Points, in no order, along strands that fork and pass close to each other.
In the rows, 128 means zero.
Points whose rows are less than 169 apart are linked; no others are. Some points are linked to none.
k990: [131 162  83 104 148 114 122  88  46 154 128 116 116  93  76 111 125  51
 116 133 132  85 184  83 113 135 130 148  83 105 125  94  95 122 142 121
 145  97 133 120 126 146  70 129 127 169 111 174 161 148  76  96  90 139
 158  81  81 116 143]
k222: [190 150 139 102 122  99 151 180 114 140 146 151 118 135 172 145 132  80
  85 109 105 103  87  97 115 139 206 130 137 136 114  94  86 132 111 130
 115  82  94 170  89 146 122 105 107 133 124 185 157 118 109 107  83 144
 122 115 139 119 144]
k246: [164 154 156 116 137 128 168 176 153 108  89 191 183 175 168 133 153 136
 138 140 123 113  73 107 106 169 176  98 132 129 139 159  85 160 134 138
 153 144  86 179 103  89 172 103 136 126  83 126 134  90 155 110 130 174
  96 109 169 106 153]
k127: [180 148 166 108 130 115 127 190 176 138 151 145 135 155 218 150 143 147
 152 118 144 146  55 154  99 153 159 128 142 187 114 112 104 105 121 151
 131  88 111 177 112 175 159 117 114 130 146 189 104 154 157 131 119 116
 132 146 197 115 117]
k789: [157 112 175 129 113 116 114 153 172 142 133 138 168 183 156 157 118 155
 142 144 168 138 122 168  90 138 120 159 141 193 139  92 132 122 106 146
 112  93 171 148 160 204 186 146 141 139 111 174  74 171 179 167 169 104
 131 155 167 108  75]
k419: [156 111 167 159 133 130 167 133 146 103  52 194 185 138 101 156 129 135
 135 191 165 114 155 119 117 166 139 145 116  77 172 173 116 168 149 107
 132 137 151 158  98  98 160 141 129 121  75  88 128  54 161 127 148 141
 112 104 145  94 139]
k334: [135 146 145 112 144  98 122 141 121 155 136 112 102 142 130 132 125 130
 119 154 178 140 140 175 118 131 133 156 112 128 143 115 117 108 108 133
 131 119 104 167 141 115 124 131 128 151 145 158 127 145 122 104 146 112
 175 136 159 118 137]
k45: [182 144 147 112 145  83 143 180 139 154 171 131 104 146 199 130 159 129
 138 114 141 143  48 138 125 156 202 122 149 176 126  92  73  81 122 128
 122  96  89 188 137 193 134 123  97 120 144 203  99 146 129  98 117 100
 167 134 186 112 125]
k474: [ 71 118 127 137 119 100  80  90 162 120 114  81  76  84 113 128  96 129
 101 142 138 129 140 162 154  97  93 165 153  92 148  94 193 122  84 106
 100 145 134 118  96 131  68 140 123 125 202 102 173 122 123  89 158 121
 150 115 108 181 192]
k67: [ 97 119 105 105 131 103 128 119 143  93 167 141 116 126 134 153 144 166
 149 122 150 195 121 193 123  87 109 157 135 165 144 125 133 122 146 168
 118 132 135 135 167 102 147 107 162 149 133 110  89 127 167 154 169 113
 143 203 162 105  90]
k221: [121 123 114 126 112 161 133 122 121 112 163 165 118 122  93 150 133 154
 124  80 106 170 136 152 112  83 136  93 124 177 125 164  96 137 155 154
 128 128 142  93 150  99 167 133 175 134  97  79  79  89 158 193 104 118
  86 159 139  92  77]
k165: [111 118 141 119 131 118 102 160 159 135 145  96 141 146 183  77 137 154
 180 136 102 133  57 131 113 161 128 113 135 157  73 124 148  86 130 124
 148 175  83 160 136 143 110 123 102 110 178 146 113 185  94  86 147 116
 135 138 136 164 125]
k464: [129 181 167 145 160 107 123 125 165 157  89  98 102 107 138 149 119 106
  85 175 194  95 179 190 124 165 113 155 105  88 142 125 148 128  90 110
 129 130 104 178  97 105 102 126 130 149 191 114 162 148 112  61 155 145
 186  99 148 156 188]
k374: [ 93 119  45 134 169 144 113  62  65 144 170 122  82  89  73  98 137 116
 154  92 141 152 180 108 143  95 119 128  91 151 133 122 103 127 176 137
 147 128 129  86 187 134 108 133 139 164 118 138  99 134  95 159 123  89
 153 153  81  90 101]
k769: [102  74  94 141  72 137 122 143 114  90 112  94 148 161 121  81 131 137
 152  96  32 114  97  33 142 131 120  68 122 107  93 154 184 124 164 101
 140 168 132  79 135 132 115 113 129  79 117 105 149 124 120 127 117 122
  88 137  83 157 123]
k533: [186 183 141 142 151 133 161 127  87 165 137 147 114 142 117 169 143  76
 117 135 181  75 147 149 114 125 164 168 114 134 148  85  80 138 100 155
 123  97 172  95 140 156 163 143 117 150 111 204  83 122 163 185 105 137
 162 122 145  83  90]
k302: [ 82  98 150 138 117 128  89  88 156 116 111  89  98  87  86 119 125 154
 146 179 174 137 143 167 142 136  75 157 159  71 159  80 147 145 132 101
 100 141 145 116 127  99 107 137 115 128 127  89 124 122 118 124 181  77
 144 142 137 169 143]
k128: [156 146 168 117 120 136 159 174 152 123 106 142 175 173 154  94 151 144
 153 119 124 111  72  73 111 176 147  86 122 116 125 147  99 153 139 133
 172 170  91 178 131 102 140 112 123 109  79 112 113 135 117 101 149 163
 108 113 164 137 146]
k169: [135 128 140 103 126 104  99 152 130 159 164 103  86 134 137 134 114 123
 113 120 144 140 135 160 114  89 119 172 125 153 127  97 136 113 100 124
 115 108 113 134 106 148 120 146 130 148 160 190 139 138 124 113 141 111
 145 146 132 123 112]
k137: [154 169  99 118 161 103 144 147 166  98 153 165 127 155 221 152 157 138
 151 134 137 148 112 175 128 114 152 114 103 173 108 160 139 107 121 154
 115 111  79 200 111  85 173  87 118 101 193 153 111 103 167 104  81 178
 123 157 213  52 163]
k75: [152 163 152 125 160 116 141 135 150 128  70 124 113 133 124 180  91 125
  56 164 168 109 188 169 113 115 118 155 101 101 167 120 131 149  80 150
 115  97 128 153  55 130 136 132 122 141 136 153 180 105 149  90 139 155
 158 103 148 130 150]
k91: [190 151 145 118 129 115 154 173  99 159 163 132 111 143 157 124 148  86
 124 120 133 124  81 112 116 150 207 121 132 149 127  95  78 119 112 124
 136  91 109 156 135 177 126 115 112 134 121 204 108 132 121 125 112 125
 148 119 160 110 122]
k287: [138 136  72 125 120 156 147 123  89 110 170 122 120 106  97 101 139 141
 148  68  62 136  92  62 136 124 146  73 113 150 106 166 125 124 174 124
 156 168 119  88 157 105 123 121 167 120  86 120 113  94 116 140  88 118
  94 156  89  91  92]
k51: [162 106 139 136 129 140 153 130 109 154 178 105 169 164 148  88 170 175
 159 117 125 139  73 104 136 170 147  98 121 172 133 113 125  89 153 131
 146 146 120 133 192 156 149 111 139 110 100 157  57 181  91 138 147 117
 146 170 131 107  79]
k631: [100 116 122 158 131 181 124  77 105 132 108  78 111 101  87  77 132 107
 160 175 117 117 143  81 130 169  83 116 124  71 132 111 137 136 135  70
 126 181 115 103 180  89  81 105 132 137 109 105 144 124  78 113 120  84
 115 130 106 168 116]
k355: [185 154 175 103 119 132 147 184 160 135 103 143 151 157 194 172 117  93
  83 128 109  96 102 126 104 151 175 123 151 121 135 118 108 164 100 141
 129  90  88 183  63 150 148 108 105 121 121 166 170 109 137  85 113 169
 112 102 125 148 155]
k483: [143 101 141 133 135 145 172 127 127 142 142 134 199 176 148 114 162 200
 142 121 132 139 103  98 117 179 117 110 131 154 150 131 132 109 154 148
 129 169 160 117 198 144 148 126 154 111  80 110  48 178 117 163 145 121
 135 177 138 120  68]
k443: [ 82  93  66 112 105 104  96 113 114 106 145 106  76 110  97 121 115  95
 122  87  75 144 137 122 124  66 130 110 123 133  95 151 147 130 152 147
 134 133 122 106  99 107 104 133 137 133 139 119 165 116 121 115 102 132
 114 137  92 133 143]
k556: [112 145  75 114 137  94 131 155 109  83 175 158  98 107 172 126 144 133
 124  83  61 155  49 141 151  89 178  66 139 162  70 177 117  98 137 173
 139 138  83 151 114  89 140 111 141  90 132 120 107  88 133 117  60 161
  86 162 144  82 132]
k297: [101  92 135 116 112 104  69 145 160 156 165  90 106 140 132 118 114 148
 145 135 124 146 108 157 107 117 103 158 130 153 120  90 156 103 112 101
 120 125 119 137 130 160 111 151 117 140 172 178 126 170 129 106 172 105
 143 136 112 162  94]
k88: [115  93 153 173 127 170 116 123 136 147  86  87 169 129 115  80 140 193
 153 165 130 125 131  64 126 185  88 127 117  79 128 109 165 135 156  78
 133 167 129  98 196 118 124 132 114  82  97  72  89 157  89 153 154  77
 123 135 121 170 109]
k551: [106 123 134 107 112 125 124 147 170  88 137 160 134 153 183 155 128 149
 127 110 100 155  92 162 126  80 129 107 155 161 111 185 143 129 134 160
 131 132 135 139  93 122 194 128 144  99 145 108 138  93 182 150 117 154
  86 135 167 120 149]
k675: [ 85 111 115 127  91  76 101 106 161  99 124 131 112 114 161 143  96 126
  84  85  92 156 150 135 189  74  96 133 162 146 101 170 198 110  87 143
 102 118 136 140  69 140  91 112 116  87 191  77 194 119 144 118 105 159
 125 107  83 158 211]
k312: [ 95 121 139 158 125  92 124  98 197  85  67 163 163 132 169 130 145 171
 180 177 174 152 114 174 137 122 104 142 146  90 163 183 185 128 130 106
 123 164 131 155  92 116 165 122 123 105 164  65 156 105 176 102 158 150
 157 111 155 137 206]
k665: [106 119  85 137 131 139 117  78  77 139 147 163  79  80  75 137 128  94
 112  73  88 133 190 106 109  69 124  99  79 121  95 138  82 141 139 161
 131  80 129  97 105 126 122 157 156 164 127  87 125 102 129 144  79 145
 103 116  76  92  84]
k523: [144 187 137 138 163 154 163 119  66 137 111 183 166 117  84 125 128 119
 125 154 161  97 170 108 145 151 144 113  96  88 156 161  83 145 116 143
 131 139 154 108 141  89 134 140 121 163  68 123  90  91 133 167 113 166
 128 103 139 105 115]
k36: [124 134  64 117 144 130 124 106  61 150 160 129 104 101  73  95 125  84
 135 112 121 110 166  86 123 118 128 134  96 131 129 130 103 128 150 122
 139 112 137 101 137 129 101 141 141 163 114 158 130 129  91 138 106 116
 134 105  93 103 113]
k145: [117 111  91 111  81 123 141 143 103  82 142 123 143 131 122  93 130 114
 148  87  33 119  73  54 140 121 151  52 131 133  86 174 152 117 157 132
 149 172 120 109 123  96 120 109 156  89  95 104 139  97 125 120  89 144
  79 137  94 129 115]
k317: [145 162 176 144 147 107 115 124 139 144  84  96 103 114  91 151  93 110
  61 177 199 101 196 163 124 139 121 171 110  78 163 107 126 138  77 131
 124 108 141 151  90 128  97 151 124 159 132 145 156 122 109  89 167 115
 173  97 127 151 145]
k57: [163 158 144 126 161 120 162 129 186 116  75 142 142 153 164 194 106 130
  84 164 165 103 155 186 101 128 131 161  99 132 154 140 148 137  84 139
 106  92 111 169  74 112 184 127 131 127 156 160 189  99 181  90 129 169
 146 112 176  94 171]
k274: [115 102  91 138 108 155  79 111 101 152 122  69 137 118  68  91 106  74
 136 146  93  88 159  83 102 165  93 137 118  96 126  98 148 136 145  72
 134 100 144  92 150 151  58 133 128 163 142 146 168 153  75 108 116  87
 146  95  80 162 107]
k524: [ 96  99 139 126 119 134 104 126 141 124 124  68 118 143 136  77 149 143
 162 160  88 126  87  93 115 151 109 108 122 126 100 125 155 106 138 112
 145 184  99 131 166 123 114 115 109 109 145 123 137 158  95 103 147  99
 114 139 111 178 134]
k901: [139 105 161  95  92 139 136 160 151 107 134 145 139 173 163 158 121 131
 106  94  82 130  93 131 121  95 145 101 150 160 107 136 128 150 139 144
 133 112 142 116  71 168 179 121 127 100 127 118 131 105 166 167  99 153
  57 112 137 135 120]
k790: [ 93 108  55 120 105  93 112 137 107  96 155 133  88 111 146 133 129  82
 106  72  48 141  92 126 127  62 160  78 141 153  63 167 134  97 139 174
 145 118  92 131  92  95 123 127 137 103 136 110 149 111 116 112  61 161
 107 150 111  97 144]
k429: [ 94  94  77 103 103 115  82 108 110 116 128  78 107 112  89  90 112  81
 138 131  79 106 135  96 109 112 110 125 116 113 112 119 157 123 160 111
 130 127 124 102 134 124  74 116 131 142 149 133 177 129  89 105 111 122
 130 122  75 158 134]
k664: [192 193 146 126 144 163 173 143  67 172 130 153 143 129 121 147 146  75
 112 115 149  70 131 100 129 147 182 146 131 121 162 101  66 146 106 149
 120 105 148  95 115 150 152 142 106 144 100 181 106 120 144 168 110 154
 130 103 134 104 117]
k997: [110 136 114 130 138 104  91 160 178 145 167  90 121 124 190  99 134 102
 165 120 111 124  76 153 123 143 128 149 143 171  67 111 170  83 103 103
 133 149  80 184 106 160  76 133  97 110 226 157 130 177 104  81 125 120
 157 116 122 149 150]
k837: [155 154  96 101 114 108 133 128  75 164 117 119 146 105  99 108 117  38
 108 143 121  80 154  71  98 170 173 134 107  98 128  90  90 120 143 109
 162  95  96 139 129 126  51 125 119 150 124 173 168 148  59  79  93 138
 164  86 100 140 144]
k223: [107 118 161 138 129 116 102 134 201 118  82 128 148 146 167 119 133 163
 155 163 157 122 110 165 109 149 109 145 139 109 138 161 160 126 117 119
 150 161 117 162  89 130 140 148 111 112 170  87 151 134 143  84 161 150
 150  99 148 161 177]
k482: [161 105 176 148 105 145 163 148 151 126  64 174 192 161 116 131 135 163
 128 163 160 122 135 108 119 163 123 154 131 100 151 148 127 161 154 109
 135 119 177 132 104 146 170 150 118 108  95  84 103  94 162 159 146 136
  98 118 141 111 121]
k872: [170 158 153 112 141 122 166 173 165 114  86 165 178 167 206 174 137 108
 121 134 103  98  82 125 100 167 176 123 153 119 130 148  96 173 108 153
 153 115  66 189  64 104 170 100 118 117 115 127 164 100 162  76 118 190
 119  96 160 134 178]
k103: [119 187 128 134 176 121 145 112  89 102 103 189 133 111  76 143 116 134
 131 192 177 123 193 152 138 131 125  98  80 100 157 161  79 132 119 158
 128 129 131 138 144  82 140 127 117 178  74 101 124  95 141 141 129 173
 130 114 153  99 114]
k54: [121 122 144 130  99 102 102 117 196  79 111 155 148 149 206 162 103 142
  99  93 123 171 141 161 192  81  87 136 177 163 104 173 202 125  72 148
 112 105 151 160  41 170 122 108  97  80 183  78 191 113 154 128 105 148
 110  90 102 131 198]
k727: [103 166 101 131 151 115 133  95 110 101 142 172  96 103  94 154 121 139
 123 130 177 175 197 179 116  72 124 130  78 148 128 128  84 118 115 169
 123  96 148 123 151  95 154 139 136 167 106 114  98 109 156 166 131 138
 139 168 160  88  91]
k432: [174 159 149 125 140 174 183 152  70 179 119 156 147 128 119 142 126 110
 105  85 104  72 110  87 148 149 160 139 153 122 152 120  69 162 118 144
 134  92 168  49 125 150 173 151 127 153  93 163 118 129 141 185 106 136
  99 109 102 112 102]
k319: [117  91  75 163 136 191 128 114  70 160 141  81 133 124 108  97 136 169
 155  93  88 140 124  64 145 161  95 118 130 142 151 127 141 119 175 116
 146 139 142  56 191 155 141 141 140 144 111 156 110 173  97 166 124  74
 145 164  81 125  70]
k972: [120 123 117 132 126 154 118 111  99 123 146 164 101  90  80 149 122 126
 114  81  89 147 167 128 123  63 131  85  99 127 102 159  91 147 133 167
 122 112 133  76 113  96 145 154 161 142 109  57 106  69 136 180  81 137
  70 121 104 104  88]
k154: [102 103 136 148 139 140  97  75 111 138 117  76  94  80  72  92 125 119
 150 179 159 129 159 125 128 150  82 154 128  73 139  87 130 149 133  90
 100 146 129 103 146 104  89 133 120 149 120  97 140 134  83 109 142  75
 129 133 108 176 144]
k519: [ 69 131  92 104 168 116 113  84 131  98 163 137  88  91 110 138 138 171
 165 128 149 191 130 199 141  69  95 138 119 123 143 110 125 116 160 155
 110 169 104 115 175  62 113 103 146 142 148  92  98 127 132 139 157 125
 160 197 133 117 123]
k230: [117  89 108 133 113 127 111 104 141 115 180 120 116 132 107 167 134 159
 147  92 147 185 146 187 128  75  96 166 137 181 132 104 118 143 144 156
 108 114 161 104 168 135 159 137 166 151 112 110  74 138 175 200 162  85
 138 192 147 102  68]
k74: [134  88 148  90  70 120 139 148 162 111 106 153 134 128 194 216  69  85
  76  76  42 109 119 128 189  80 128 109 181 159  70 148 170 116 107 150
 112  85 142 140  79 202 116 106  89  72 127 147 188 109 137 103  84 166
  91  79  64 175 180]
k895: [ 92 116 122 136 123 106 127 123 174  69 107 172 147 148 175 139 141 174
 146 136 121 167 102 177 138  94 107 122 149 125 135 208 166 130 124 139
 129 153 130 143  86 107 181 125 126 102 146  82 158  90 180 129 131 163
 117 128 159 128 191]
k911: [126 103 168 140 128 155 145 133 136 130 115 128 170 156 112  97 143 181
 148 158 150 135 124  93 125 178  99 119 115 108 150 135 129 137 151 116
 135 172 134 135 173 110 127 140 138 116  81  98  81 154 117 143 158 111
 134 137 153 137 109]
k144: [128  93 103 136 113 126  94 109  98 157 185  87  98 128  88 127 128 138
 144  80 150 175 154 154 141  86 111 164 143 165 134 106 123 141 142 126
 115 113 150  90 163 157 126 136 140 161 132 149  99 145 137 173 152  90
 141 166 109 118  81]
k587: [ 93 159 124 111 180 127 144  77  93 132 135 127  75  97 109 112 153 127
 154 186 177 149 162 170 129 127 108 142 116  98 136  90  93  99 129 137
 122 149  89 130 205  60  92 113 128 149 135 122 114 149  80  94 136 108
 158 143 143 126 140]
k604: [131 149 133 166 168 116 142 108 129  97  65 182 167 101  84 148 114 135
 134 201 210 114 183 142 127 162 135 145 101  69 176 160 109 149 130 136
 114 138 148 144 124  76 143 133 127 155  67  91 134  82 162 125 152 138
 122 115 155 103 133]
k527: [150 132 160 157 128 148 136 120 115 146 119 139 124 136  80 167 110 126
  95 123 192 116 189 149 128 102  98 183 128 126 152 114 112 155 104 131
  92  84 209  91 114 160 141 151 127 160 104 139 106 113 168 178 131 110
 133 123 137 107  97]
k445: [ 62 117 112 133 109  93  91  99 150  81 129 129 111 111 152  96 123 151
 125  96 120 184 122 141 185  88  90 109 162 125 116 168 186 118  95 132
  89 150 130 130  88 103 107 115 117  90 195  42 181 118 151 138 122 148
 123 123 108 155 219]
k187: [ 84 141 136 129 136 109  95  96 163 134 114  86  96 107 141 123 126 117
 125 158 167 119 142 193 134 130 110 160 140 116 133 112 180 116  85  90
 103 157  92 158 111 108  86 125 125 138 219 100 148 146 121  82 146 152
 171 113 153 158 202]
k487: [146 133 100 108 143 133 167 112  89 127 184 142 125 135 115 106 168 144
 149 121 137 148  99 134 148 137 149 101 132 170 159 131  99  89 162 136
 141 154 116 126 189 126 128  93 143 116  89 151  69 128  95 143 119 113
 146 159 140  87  90]
k194: [143 170 113 127 158 113 143 133 158 106 118 164 128 147 188 175 130 126
 113 145 149 127 140 184  97 116 137 128  97 143 129 151 149 129  97 150
 112 106  91 179  82  87 190 113 132 127 169 148 161 100 180  99 107 187
 139 140 190  72 161]
k614: [118 117 122 106 114 124 129 138 162  86 159 162 121 131 150 174 138 142
 119  91 104 178  87 172 109  77 145  87 142 191 106 156 103 116 158 174
 135 128 118 122 129 106 192 113 175 109 132 108  92  88 173 180  91 120
  76 172 174  89 102]
k705: [135  91 153  89  83 126 133 156 151 103 120 143 125 151 164 192 102  88
  77  76  57 107 111 125 150  73 141 110 169 139  87 134 151 139 121 156
 124 100 141 120  62 175 152 110 121  84 128 121 178 112 154 145  95 161
  69  99  95 153 131]
k26: [176 139 149 114  99 183 168 174 106 153 137 167 165 138 136 130 121 126
 103  72  81  98  84  67 142 145 159 105 156 148 123 119 101 157 143 125
 132  96 144  70 111 146 176 130 143 119 104 127 117 138 151 176  93 140
  72 115 110 114  98]
k489: [160 145 178 144 139 162 157 174 138 146 106 121 171 155 128  90 156 129
 137 135 144  90 100  56 122 220 159  91 128 113 118 131 113 170 137  96
 186 159  96 155 172 124 120 136 117 113  76 136 122 180  86 109 162 151
 135  96 142 171 137]
k713: [124 169  73 109 155  97 140 156 125  99 164 165 108 125 201 132 143 137
 125 110  96 147  83 160 149 100 163  85 127 159  91 167 128 110 127 157
 123 137  71 172  97  86 150  97 125  86 179 135 114  97 143 112  75 184
 115 167 177  70 161]
k509: [165 107 184 136 105 151 127 162 141 171  85 102 153 145 101 130  87 121
  87 140 132  85 163 108 126 165 122 150 126  87 142 105 134 156 105  75
 145 117 161 146  91 180  92 164 107 115 124 131 145 140 111 114 167 120
 112  71 103 163 114]
k906: [158 137 152 121 122 113 142 143 158 122 125 155 145 171 143 166 125 126
 131 139 169 143 124 180 105 135 149 155 131 187 143 108 114 121 133 167
 110  91 166 138 147 161 200 112 161 142 110 160 103 147 208 193 129 113
 119 157 183  96  91]
k638: [173 113 179 113 112 117 116 172 177 156 149 135 165 177 184 135 141 157
 146 114 140 135  78 143  89 160 155 131 121 191 118  89 120 101 127 154
 121 107 144 142 149 201 168 139 121 127 118 176  71 186 141 161 155 126
 107 132 171 123  87]
k778: [ 53 120  92 124 165 146 112  72 125  90 144 114  79  67 101 116 149 160
 177 157 119 183 129 166 140  83  77 113 133  99 139 111 139 120 152 128
  89 185 107 102 197  55  90 114 130 130 130  78 127 114 115 121 151 116
 134 183 115 145 140]
k743: [ 79  86 127 144 111 150 107  93 141 104  92  78 124 129 106  75 150 124
 171 176  81 124 110  73 117 162  80  88 143  83 104 103 176 116 121  79
 136 179 111 114 169 115 102 119 105 105 125  88 162 131  90 100 140  84
 117 135 112 200 152]
k96: [159 117 199 144 113 140 133 158 163 147  64 137 186 162 118 126 127 159
 107 157 163  99 144 112 119 179 118 151 120  84 144 131 135 176 130  87
 162 119 169 155 104 160 135 172 102 100 103 108 121 143 123 123 173 139
 112  85 141 143 133]
k771: [141  85  81 127 109 149 105 130  91 163 181  92 118 139 111  95 135 152
 155  84 113 149 118 111 138 125 124 126 131 182 135 116 141 119 162 122
 131 116 144  98 173 173 135 136 141 150 130 171  92 165 113 167 141  87
 134 165  99 107  70]
k995: [138 128 170 163 130 127 111 114 125 141 101 105 117 118  67 157  82 125
  84 144 204  99 204 144 138 119  97 197 119  83 180 102 128 149  90  97
  97  94 193 108  76 158 108 157 120 151 104 130 122 113 123 132 161  96
 138 105 117 141 116]
k814: [107 145 106 158 158 162 130  89  60 163 129 135 133  74  72 106 121 131
 144 145 167 112 185  85 155 143  94 156 116  65 152 150 101 147 140 118
 112 136 165  65 147 103 112 146 124 158  81 113  99 127 119 159 127  92
 130 119 111 144 109]
k453: [115  90  81 152 109 171 110 142 102 132 129  72 154 137 118  78 143 163
 161  93  36 129 107  29 123 152 109  90 112 131 109 126 182 128 177 102
 146 160 137  61 174 149 134 119 138 113 120 126 111 145 106 142 121 100
 109 151  97 128  80]
k455: [ 96 100 136 135 132 107  59 128 194 145 162  87 116 121 158 113 109 120
 144 115 118 141  89 170 116 112 102 174 140 167  96  83 187  89  73  86
 116 134 115 147 111 165  84 150 111 117 229 175 143 186 133  85 184 121
 150 111 109 164 131]
k239: [143 105 133 154 109 153 109 134  97 187 105  81 148 121  76 105  84 101
 105 138 121  88 156  69 127 180 101 155 126  88 134 111 142 147 124  66
 134 104 152 102 126 165  75 169 119 146 127 140 155 157  89 125 146  93
 128  79  86 155  98]
k40: [181 145 159 151 115 151 165 164 105 174 128 103 166 138 116  91 145  99
 122 141 145  84 115  62 122 198 178 115 132 113 112 116  91 140 118  88
 180 123 109 135 163 151 113 156 108 133 106 168 112 187  86 125 155 125
 153 100 122 152 127]
k471: [143 135  74 125 169 161 164  96  77 117 188 152 126 111 116 102 163 156
 157  73  96 146 107  95 161 123 155  82 128 175 152 156 101  90 170 128
 154 152 131  83 194 118 133 117 157 120  87 140  75 121  89 146  94 110
 129 167  87  69  68]
k387: [159 156 142 154 139 137 164 121 103 137 131 154 133 146 110 159 120 105
 119 137 187 118 171 154 118 120 142 163 126 151 154 124  90 137 108 166
 106 106 187 106 148 132 176 128 140 165  93 157 104 123 187 199 126 125
 139 139 163  85  90]
k571: [112 167 121 135 151 159 136 111  68 128 133 168 141  86  69 113 116 135
 120 128 125 117 182  75 147 129 123 109  96  81 141 171 108 152 136 128
 118 151 149  81 129  86 124 147 141 143  81  82 111  94 119 162  99 134
 101 109 100 132 107]
k546: [ 82  97 110 135 103  90  98  88 148 111 100  99  73  72  93 149  83 116
  83 125 119 130 173 154 157  64  95 147 139  71 150 100 168 140 116 110
 100 122 177 104  70 146  72 148 119 112 165  93 189 118 119 106 151 130
 137 122  79 186 171]
k336: [105 108 167 142 121 117 107 127 164 122  87 105 131 129 110 125 117 152
 124 185 176 124 138 158 126 147  94 159 135  78 165 128 144 138 133 103
 120 148 145 149 106 117 127 136 113 121 127  87 130 112 121 108 171 110
 145 108 147 155 163]
k438: [156 109 145  90  92 143 143 169 125 134 171 141 132 149 143 118 128 139
 126  72  84 119  83  98 121 118 160  98 141 177 111 127 114 138 148 136
 132 115 137 112 107 148 162 110 149 123 118 140 116 120 143 164 106 131
  77 136 129 112  99]
k786: [108 168 129 121 176 114 137 108 136 137 138 112  87 121 131 133 155 132
 140 179 205 151 158 205 133 125 116 172 128 123 127  85 110  83 125 141
 133 133  88 157 203  90 103 114 131 150 164 141 116 176 105  84 155 102
 206 129 156 118 139]
k662: [ 68  95  85 120  79  80 101  94 138 102  88 112  95  87 122 136  88 104
  80 107  82 128 158 129 166  85 101 124 154 106 107 152 179 107 118 134
 104 116 151 108  95 132  65 111 109 102 171  91 211 115 129  87 122 150
 142 108  55 197 206]
k661: [ 79 124 113 119 159 149 138  71 119 112 131  98  93 101 125  91 165 142
 174 182 118 156 130 151 130 117  95 126 147 120 118  97 134 102 143 115
 113 185  84 127 216  62  77 102 132 138 146 115 144 128  65  84 130  90
 148 169 117 147 146]
k415: [180 146 140 132 103 136 144 153  95 176 129 107 151 124 106 117 114  44
  95 131 127  68 134  79 117 180 182 133 134  95 117 101  97 143 122  87
 157 103 112 157 125 162  71 142 115 144 115 187 166 171  79  99 139 140
 152  82  90 156 131]

A fork is a point with three links, a tip a point with one. Leave the first point through the second and follow the links. Name the first fork or tip that comes.
k556 / k790: k814
k355 / k872: k374
k453 / k769: k88
k246 / k872: k387
k482 / k96: k317
k455 / k997: k551

Follow the links from the first point to the second, and from the first to the third. Name the last point that the two ways share.
k474 / k556 / k74: k317
k997 / k127 / k972: k551
k556 / k474 / k990: k317
k74 / k169 / k75: k901
k246 / k336 / k665: k551
k489 / k662 / k223: k387
k415 / k74 / k972: k901
k790 / k91 / k664: k387

A fork is a point with three links. Follow the links from the first point to the second and name the forks in between, in order.
k895 / k872: k551, k901, k387
k790 / k551: k317, k387, k901
k54 / k527: k675, k317
k45 / k221: k387, k901, k551
k638 / k662: k387, k317
